Points, in no order, along strands that fork and pass close to each other.
Points whose rows are less than 90.1 apart are linked; no others are. Some points are linked to none.
(58): [-32 -27  -7   1 -10  -3  -5 -27  18  33 -25 -43  11  -7   7  16 -19 -25
  14 -40 -24  10]
(903): [ 26 -24 -10   9  25  34 -38 -11  11  10  18 -17 -33  12  -3   2  -4 -29
   5  24   1  27]
(35): [ 24  30  34  30  16 -41 -14 -46  -1   7   5   4  39  21 -17  -7 -10  11
 -23 -17   6 -15]
(441): [  8  23   2 -45   0   2  -4  10  -5  29   8  -9  38 -10  23 -12  20  28
  -5 -22   5 -19]
(832): [ 50 -24 -19  13 -22  22 -14 -10  -4  47 -12  -3   4  12   5  17   2 -28
  20 -13 -17 -23]
(418): [ 12   8  27   2  19 -21 -25  32 -15   4  14 -37 -14 -23  20 -11 -13  15
 -16 -15   9 -31]
(402): [ 27   8  19  12  43   8 -24  -2 -11  25 -22  -9 -24   2 -51   9 -37 -19
 -40  -7 -12  21]
(568): [ 30 -11 -56  -2  13   3  29 -23  30  19  -7  -1  -7   7 -10 -17  17 -14
   3  -6  -5   4]
(421): [ 62 -18  -1  42   5  -6 -38  24 -19  68 -12   2   1 -16 -39 -14 -18 -29
   8   0  -8 -27]
(456): [-19   7  22 -41 -16  16   4 -23   7  43   0 -26  71 -27 -17   9  37 -26
  -1  10 -11  16]
(269): [ -7 -18  11  13 -33  22  -7  11  -7 -30  39 -16  -7   9  18   6   7   4
  14   2  30  27]
(629): [ 11   9   9 -13  12 -11  -9 -34 -13  29  -3  -1   2  38  -3  11 -33  -1
  13 -34 -14   2]
(714): [-10  24   7 -38 -39  -1  -2 -45  32  19 -10 -11  66 -41 -25   2  50 -10
  15 -10 -32  -5]
(835): [-53 -22 -20 -20   0   1  -7  28   4 -17  12 -28 -12  -8   0  -6   3  -9
  33  37  -9  32]
(225): [ 11  -3  -3   2   7  42 -32  -1  13  -8  -6  -1 -49  10  -2  23 -27  -7
 -11  54  -8   5]
(985): [-12  -7 -10   8   0  47  -4 -19   2   7  31 -18  -1  -2 -19  14 -10 -39
   7 -10  -5  20]
(43): [ 59   3 -25  18  11   7 -22  19   3  53 -35  -1  24   1 -10 -17 -22 -32
  16  -4 -20 -12]
(514): [ 27  -8 -31  18  -2  25   6   6 -24  17 -24   9  -9  16   6  34  -5 -48
  21 -17 -18  -4]
(743): [-19 -12 -17   0 -15  -8  18 -18  41 -18 -18 -21  25  -1 -32  -4  44 -22
   1 -18  32 -30]
(313): [-13  -8  -1  15  16  -6  33   1  11 -23   4  23 -45   1   2 -10 -18  -1
 -16  37  13 -14]
(938): [  2  -5 -45 -42  -6   6  16  -3 -11  11  -8  -2  11  -8 -11   5  38 -21
  48  15 -47  32]
(777): [-25   9  -1 -29   8  46   5 -10 -13 -13  38 -20   6 -17   5  13   7 -41
   6 -12  17  -3]
(205): [-52   5 -11 -23 -33   5  15 -36  10  13 -31 -42  24 -27  -6  26 -13   5
  -2 -18  -2  25]
(890): [ 11 -33  43  16  27 -33  -3  19 -13 -19   0  21 -39  -9  54 -24 -15   8
 -13  46 -14 -11]
(454): [ 29 -11  19  14  18 -37  -2 -18 -13 -14   5  -4 -10  24  41   8  19  18
  -6 -15  17 -20]
(767): [ 23 -25 -32  51  -6 -27 -24 -11  12  29  13  -5  29  10   5  -1  39  -3
  18  -7 -26 -16]
(880): [ 64  -3  19  21  18 -12  -8  21 -37  -9 -34   3  -9  19  -9   3 -14  -4
 -10  33  34  21]
(537): [ 10 -10 -13  28 -13 -25 -12  -5  -7   0   6 -12  21  24  33   5  23   1
  20 -14   8 -36]
(214): [-36   5 -13 -38 -18  21   0 -10  12 -51 -20  -5   2 -32  29  19  20  -6
  31 -17  22 -35]
(815): [ 17 -30  22  26 -37  29  -2   9  -6 -18  27  26 -34   8  18  -9 -26  17
   6  20  13  48]
(432): [-44  20 -18 -21 -19  16  15  -4   8 -46 -12  36  -6 -25  31  23  22  23
  13 -16 -12 -44]
(753): [  7  10  11  13  47 -11   5  -2 -25   6 -23  18 -21  13 -11  -2 -57  -5
 -23  18   0  37]
(328): [-47  16   3 -11  -7  -9  12 -13  -7   7 -12   9  24  36  21  14 -27  33
   0   2  14  16]
(188): [ 15 -40  18   6 -32  33  -1   6  13   1 -15  36 -35   3  46 -29 -33   5
  12  40  -5  37]
(171): [-33 -24 -15 -25 -19   3  34 -12  14 -46 -10 -12 -27 -27  54  -2   1  -4
  15   1  23  -3]
(825): [ -5  21  20  12   8  -3  10  -3   4   0  15   9 -10  -2 -17  11  10  36
 -56  -1  12 -24]
(321): [-21 -43   6  18   6  16  17  15  16 -15  -5  31 -47   4  -1 -23  -8 -18
   3  66 -20  -4]
(79): [ 23 -34  32  37  -7 -29  13  39 -13  -7 -22  37 -44   0  23 -20 -10  22
 -16  28  -9   5]
(850): [ 39  19   9  23   6 -32 -20  -7 -45 -44  -9  28 -13  -9 -48  25 -27   3
 -17  53 -24  -5]
(523): [-18 -16 -24  10   0  -5 -11  -1  -2  26  36 -32  12 -33  25  -2  13  11
  -3 -14 -31  22]
(659): [  2  27  35 -30  19  10   2 -36   2   5  29  17  24  -4 -14   0   8   5
 -19 -60  -2 -33]
(662): [ 31  19  -8  11   6   8 -18  25  14  -1   4   4   4  14 -38  -1  23 -11
   1   3 -19 -10]
(744): [ -8  32 -18 -10  -6   1   0 -45  22  23 -22   6  44  23 -13  -1 -25  -2
   6 -26 -12 -10]
(227): [-18   0 -14 -39   7  17  26  -7 -14  -4   6  -3  14   1   9  18  38 -27
  22  -6  -1   2]
(71): [-20  13  15  -6  26 -33 -10   5  -8  10  -7 -24   2  18 -14 -16 -12  13
  -5 -16  27 -40]
(253): [ -1  20  28  11  11 -34  -5 -43  18  36  24  11  58   4 -10 -27 -10 -12
  -1 -29   6 -48]
(1002): [-25  31 -16 -33  16  10  14  -7  36 -32 -15  27  14 -16   3   9  35   6
 -14  -1 -14 -22]
(702): [ 42  10   4   3  35  -2  -1  -4   9  18 -10 -21 -11  -6 -28 -24 -25 -23
 -22  -8  14   2]
(972): [-15 -12  -3   7  13   3  31  14  22   2   0  -6 -20 -13  18   3  22  15
 -46  15  17  -8]
(340): [  0  12  -5 -58 -21  -5   8 -22  15  25  -4   7  53  -3  -9 -12  28   5
  22 -31  25 -43]
(114): [  9  38  34 -45   8  14 -29  32  -5  13  13 -15  35  -3  -9 -20   1  -2
   2 -23   9 -31]
(397): [-52  13  -8 -25 -27  -5  28 -19  -3 -11 -19 -11  39   0   0   8  -1  21
   6   5  37  26]
(908): [ 34 -30  -6  60   8 -25  -8  32   2  -9 -25   8 -27  -2  21  -6   8   9
  -9   7   2  20]
(386): [-12 -12  -9 -15 -19  41  -1 -30  28  -1   6 -25  -4 -18 -28  22  18 -26
 -13 -16 -26  44]
(21): [-28 -20   4  16  -6 -13 -16  -5  14  27 -13 -38  32  16 -19   4   6 -28
  10 -14  -4   1]
(576): [ 52  12  33 -14   5  10   3  32 -13 -32 -11  25 -24  17   9   3  13  -2
 -16  18  16   5]
(853): [ 17  18   9  -7   3  18  -3  -2 -23  21  26  -1 -12   0  -8  -5 -52  11
   4 -40  -4  22]
(161): [-50 -12   1   1 -25 -18  -4   0  24 -22 -30 -44  29  -9 -22   9  43 -24
  21 -18  -3  -7]
(557): [-36  16   4 -14   2  18  26  45 -15  10   0  10   3 -14  -2  11   2   2
 -19 -16 -25  20]
(961): [-13 -24 -21   9 -25  32  -5  18  21  -7  -9  17 -29   9   0  20  12   3
   7  69 -14   7]
(562): [-16  25 -18 -30 -14  -5   0  25  12   5  20  -3  17 -31  37 -20   8  54
  -3  -2 -16  -7]
(628): [-27 -20 -10  -9   6  -1 -11  31   9 -11  -6 -35 -26  24 -18  -5  -7  -4
  16  18  23   9]
(3): [ 35 -24 -29  72  -3 -19 -26  14 -15  17  -2  15 -22  -1  -1   8  13  10
  -2   1 -20  -4]
(930): [-16  31  25  -2  37 -15 -15 -18  22 -11  26  -1  47 -21 -15 -33  19 -15
 -19 -33   8 -43]
(463): [-25  13 -27  -5 -31  -4 -13  -5   9 -17  32 -16  11 -34  36  -8   9  31
  22  -5 -31   6]
(915): [ 21 -21  36  13  -7  -2 -11  -4 -21  -5  15 -17   3  39  19  12   4   4
  -1 -16  37  23]
(395): [-63 -14 -12 -42 -20  17  24  16 -11  -2   9  -9 -25 -15  10  10 -14  12
  27  16 -10  19]
(819): [-52 -14  -4   2  10 -21   9 -10  22  -4  11 -37   8 -22  30 -17  -7  18
 -11  -8   4  32]
(869): [ 27  19   8  29  19 -30 -20  21 -24 -12   2  20 -11  15 -44   2   2   6
  -2  14 -18  -8]
(357): [ 22 -19 -51 -16  -5  -4  18 -13   4  26 -12  17   5  18 -13   4  34  -7
  27 -13 -36  14]
(858): [ 22  15  25  48 -17 -10 -17 -10 -22  -8  16   6 -18 -10 -30  21 -25  40
 -47   7   3  -2]
(273): [-31  41  -6 -43  -3  25   5  13   1 -28  20  23  -7   9 -14  -9 -19  14
  19   8  12  -9]
(448): [ -5 -35 -13 -15 -15  34   7 -10  21   2  -3 -11 -27 -11  17  12  -6   4
  -3  -2 -17  63]
(119): [ 49 -15  25  17  11 -38  -9  -6 -38 -40 -16  23 -21  -6 -20   2 -34   1
 -21  65  15  20]
(646): [ 27  31  11 -17   4  11 -15  22  13 -25  18 -11  13  -6 -14 -23  14 -17
   6 -10  25 -20]
(981): [ 15 -55 -11   3   5  27 -10   3   7  22 -12  27 -50  -9  30  -4  -7   4
 -10  24 -10  52]
(322): [ -1   4  14   5 -24  17  14   8 -10   1  17  24 -34  11  -1   0 -47  34
 -11 -16   0  38]
(425): [ 24   4  35  26  25 -50 -20 -30  -7 -21   9  -6   2  37 -11   4  26   4
 -15 -19  13 -26]
(53): [  4   3  -8 -13  -8 -34  15 -29  32   2  -5   0  32  19 -21 -29  28   4
  12 -40  37 -38]
(647): [  1  -2  15  19  35   8  11  32 -31  23   2   1   2 -10  12  15   9 -17
 -32 -14 -12   9]
(581): [  7   8   4   7   1  -8  -3  44 -37  -6  33  33 -16  -1  44   4  12  23
  19  12 -28 -17]
(346): [-48 -13  -4 -18 -17  11  47  55  -9  -2  -3  22 -25 -18   1  -3  -6  13
   3  13 -15  14]
(199): [ 22  11 -24  11 -11   6  26  15 -26   4 -18  34  -4  25   5  15 -13   1
  13   0   4   1]
(624): [-45  35 -15 -28 -17  -1   4 -14  19  -7 -13   5  55 -38 -23   7  54  21
  -5 -14 -11 -27]
(431): [-34 -26  10  -8 -29   0  13  10  15 -50  12 -12 -17  -3  40 -12   6   7
  23  27  40  12]
(782): [ 21  46 -23  -3   8   6   9 -40   3 -12   4  27  29  25  -4 -10  -8 -12
  13  -3  16 -23]
(168): [ 19  21  42  26   8 -30 -32  18 -17 -19 -14   1 -11 -12  19  11 -20  32
 -32   6  -6  -8]
(275): [-24  17  12  28  22 -16  12  -6 -16   1 -17  17   2  23  27   3 -53  17
 -27  19   7  22]
(708): [ 33  20  18   3 -16   8  32  27 -30 -27  -3  35 -14  23 -16   6   3   6
   6  -6  31  -2]
(761): [ 19   6 -47  14  23  -1  15   7  20   8  14  -5 -17  -7 -18 -39 -27  -8
   0   3  13   8]
(29): [-28   0   2  -2  26 -13   1   4 -10  -2  26 -27 -20  27 -44  -9  -7 -15
  15  -8  30 -31]

A fork is a point with three links, a tip a point with one. Leave the first point through the second and follow the links. Name the first fork or tip that comes.
(972); (825) -> (647)
(647); (557) -> (985)
(576); (880) -> (441)
(869); (850) -> (421)
(456); (714) -> (269)

Follow the links from the first point to the second, and from the first to the third. Name the last point that the two ways share.
(3); (275); (29) -> (985)
(628); (397); (269) -> (985)
(432); (777); (35) -> (269)
(454); (456); (568) -> (269)
(744); (1002); (227) -> (815)
(832); (702); (523) -> (441)
(985); (782); (1002) -> (815)
(463); (985); (576) -> (441)
